The views of a scene show one set of named points, each view turned or mirrored, and shifted as a whole, with a little noise and some points left out.
In the rows, zero is written as 128.

Scene 1
View 1
Manu: [100 142  67  82 179 169 148 122 142 165 120 101 108 153 113 159 118 136
 135 136 134 116  85 124  66 123]
febot: [155 134 114  90 175 108 189 136 184  70  68 105  87 127 115 130 116 130
 156 171  94 110  88  74  88 119]
fekim: [ 84 108  82 119 189 136 194 155 178 105  75  69 103 123 115  96 111 103
 105 164 150 105 138 123 135 139]
Vumo: [145 136 110  79 156 138 172 168 119  86  72 126  57 117 122 134 107 106
 156 149 130 125 102 121 106 114]
basef: [149 123  93  93 160 156 127 126 120 136 100  89  72 140 108 155 118 129
 146 158 131 126  90 103 102 109]
Kek: [152 137 113  98 161 130 163 174 127  90  60 106  49 115 134 129 116 111
 139 171 128 120 102 109 109  98]
kor: [ 89 171  79  44 176 152 247 135 165 116  88 163  94 136  94 148 100 120
 166 117  88 133  52 125  42 171]
Pivut: [194 149 135  68 139 107 111 176 111  44  77 146  59 117 158 158 122 134
 186 159 130  94 105  94  77  47]
gevus: [144 153 106  77 162 129 157 158 140  94  82 123  75 128 138 151 123 132
 157 163 116 105  86 100  72  92]
fotul: [179 136 121  91 172 124 141 153 154  88  86 122  83 128 145 133 113 120
 154 149 136 123 118 102  85  93]
gubo: [154 143 110 115 191 120 185 150 183 110  58  80  77 127 138 120 125 127
 118 192 102 118  85  77  85 111]
tepin: [144 127 102  89 179 140 124 146 155 100 111 122 116 135 146 131 109 117
 150 120 174 114 146 132  89  93]
zalur: [ 98 126  83  89 160 122 169 151 155  84  84  90  94 128 109 139 126 134
 146 177 117  72  99  95 104 105]
lovi: [155 168 102  82 167 144 147 158 122 133  77 115  55 135 147 158 128 137
 143 172 105 120  59  98  54  88]
Kedo: [117 127  83 103 190 157 178 125 163 149  91  84  91 140 105 128 111 116
 122 152 131 137  97 116  99 146]
tizev: [182 139 123  97 158 135 150 169 110 100  59 104  30 117 135 137 116 113
 144 176 120 135  89 101 109  94]
zat: [145 153 111  77 171 120 172 161 156  80  78 136  86 125 144 138 116 124
 157 153 118 107  98 105  68  99]
gilo: [ 95 131  79 100 189 150 209 137 170 129  80  86  90 133 101 122 112 111
 119 159 117 124  91 116 101 152]
ritav: [197 109 130 104 187 134 157 132 166  90  82 110  85 121 121 107  94  96
 147 126 154 162 142 117 123 133]
View 2
Kek: [156 110 124  77 157 104 150 164 142 181 158 129 107  86 143 163 162 138
  80 143 159 107 144 111  94 142]
Vumo: [150 113 118  89 149  98 156 163 148 171 162 113 127  88 144 155 155 146
  80 127 139 104 160 113  89 121]
zat: [144 123 126  88 148  98 169 177 177 152 130 121 122 114 131 158 126 150
  75 115 171  99 153 103 110 147]
tepin: [191 125 110 110 170 112 153 190 173 126 158 111 131 164 178 139 146 127
  79 120 137 109 119 107 119 140]
kor: [122 141 123 150 110  99 159 171 159 132 116  61 141  79  92 152  71 173
  74  55 157  82 190 153  81  89]
gevus: [161 129 119 106 142 107 148 174 165 161 127 128 123  98 119 165 134 141
  77 118 172 104 161 112 112 154]
ritav: [169 119 127  58 166 120 131 217 134 139 190  89 136 103 169 137 153 143
  79 109 143 135  90 120 108 123]
gubo: [148 129 144  84 156 128 129 182 125 163 124 118  84  85 112 168 123 138
  73 137 215 112 117 126 105 154]
gilo: [158 136 134 136 143 128 118 163 104 141 131  74  94 101 118 149 109 144
  75 124 172 102 133 156  80  99]
Kedo: [188 139 120 144 150 134 104 172 112 142 143  92 103 105 133 154 135 130
  77 125 158 112 125 151  95 114]
lovi: [169 129 113 130 144 106 143 173 174 173 123 152 114  69 112 187 146 125
  75 100 178  96 169 116 115 175]
fekim: [167 124 140 110 167 127 125 151  89 140 149  75  73 145 153 133 122 136
  76 168 169 102 104 142  75  92]
fotul: [164 122 120  75 160 108 154 194 168 155 152 125 130 114 149 156 151 138
  79 120 161 119 130 101 121 157]
Manu: [206 152 106 186 139 130 115 170 152 128 120 102 121 123 125 160 123 124
  77 105 148 101 158 145 111 129]
Pivut: [155 111 109  51 155  83 188 176 207 183 145 165 153 113 146 163 176 143
  81 142 152 118 179  60 137 187]
febot: [135 134 142  64 140 119 143 188 139 158 122 102 121  97 106 152 116 164
  78 139 197 127 145 110 117 141]
View 3
gevus: [136 148 117 147 119 146 146 147 150  97 158 122 108 141 113 132 140 110
 121 122 121 135 139 119  93  92]
zat: [126 161 124 154 119 157 147 155 158  99 158 125 113 148 123 139 148 117
 131 130 131 131 124 119  97  71]
gubo: [133 197 111 121 114 118 139 151 142  90 157 136 115 119 115 119 166  98
 103 138 108  95  81 146 117 102]
Kek: [130 138  99 153 108 139 131 154 138  88 131 137 124 133 107 129 138 123
 106 147 145 126  97 146 102 107]
tizev: [130 140  92 153  97 139 131 149 113  95 130 132 116 129  94 122 117  95
 110 144 151 129 120 153  95 128]
ritav: [120 110 111 136  74 153 112 156 179 122 123 116 132 158 117 116 159 115
 145 181 171  79  69 155 117  99]
lovi: [148 161 106 139 110 137 163 125 118  98 160 109  92 136 110 132 143  79
 118 108 119 140 145 112  82 117]
tepin: [143 106 129 144  91 135 133 136 195 119 123 111 126 151 135 128 172 115
 157 163 138 121 122 120  84  75]
Manu: [177  95 108 113 112 116 172 104 184 100 152  87  95 154 131 132 194 114
 118 117  95 120 110  82  85 111]
kor: [138 134  97 140 156 184 195 133 161  84 202  86  81 191 126 173 181 150
 103  84 133 126  47  61 112  77]
Kedo: [163 106  95 114 105 109 149 121 174  90 138 107 109 140 123 123 192 124
 104 143 111  99  66 116 104 122]
zalur: [147 138 117 135 137 121 138 156 180  73 152 144 117 126 119 121 154 155
  91 128  85 130 120 126 104  87]
Vumo: [131 116  97 163 115 153 141 151 147  89 133 128 120 147 109 137 134 134
 111 141 154 137 101 130  95 102]
fekim: [153 124 104 130 122  91 132 145 198  75 112 146 140 115 138 124 202 161
  96 169 112 106  40 136 110  86]
gilo: [153 129  93 118 128 117 158 133 172  77 150 116 109 139 127 135 196 141
  88 131 112 103  40 110 113 104]
basef: [162  93 100 120  95 125 138 125 159 100 141 107 102 144 105 108 152 109
 112 134 110 114 127 126  95 133]
View 4
ritav: [130  88 126 112  50 128 150 120 143 135 148 145 138 106  60 134 143 120
 164 116 124 124 147 185 155 117]
tepin: [160 109 117 165  71 167 153 158 165 148 151 135 123 134  76 149 141 119
 155 125  75 109 120 187 175 146]
fekim: [140  76 184 159 115 113 122 105 168 125 124 119 111 121  99 149 149  89
 198  79  90 122 121 247 190 116]
fotul: [139 110 120 146  68 150 158 150 147 141 122 138 115 145  89 124 142 150
 158 101 121 118 124 166 152 145]
Pivut: [173 141 110 157  79 162 174 166 141 152 110 129 138 189  93 122 127 219
 154  99 136 120 119 117 146 178]
lovi: [103  99 104 174 100 148 147 180 120 162  81 116  91 160 130 114 148 149
 152  65 113 101  91 145 138 146]
febot: [136 105 164 150  82 135 148 132 126 127 110 145  85 162 135  98 164 150
 178  82 143 143 133 180 150 112]
gilo: [106  71 163 165 113 115 122 131 125 142 120 126  85 125 132 133 170  89
 184  72  89 119 114 212 171  90]
basef: [116  81 102 144  96 157 132 153 125 154 116 109 142 160 120 135 152 104
 180  96  93 112  92 166 137 124]
zalur: [156 105 167 176 121 145 135 134 145 137 112 120 113 182 145 128 157 135
 196  81 102 131 105 196 168 127]
Kek: [130  97 137 146 103 115 144 134 138 147 100 114 129 147  92 131 135 162
 173  70 129 114 116 166 155 145]
Kedo: [105  68 133 155 103 135 120 139 135 146 119 116 112 128 118 138 159  76
 181  86  83 110 102 206 160 106]
Vumo: [132  99 135 156 105 110 143 138 120 157 125 123 132 140  95 145 146 166
 172  77 108 114 125 156 164 128]
tizev: [114  91 109 135 101 118 142 144 121 157  82 104 141 154  94 129 132 167
 171  63 136 108 103 141 136 151]

In a view up to two points have been moved. Name them for each view, in the order of its rows, or write -.
view 1 | Kedo
view 2 | gevus
view 3 | Kek, tepin
view 4 | tizev
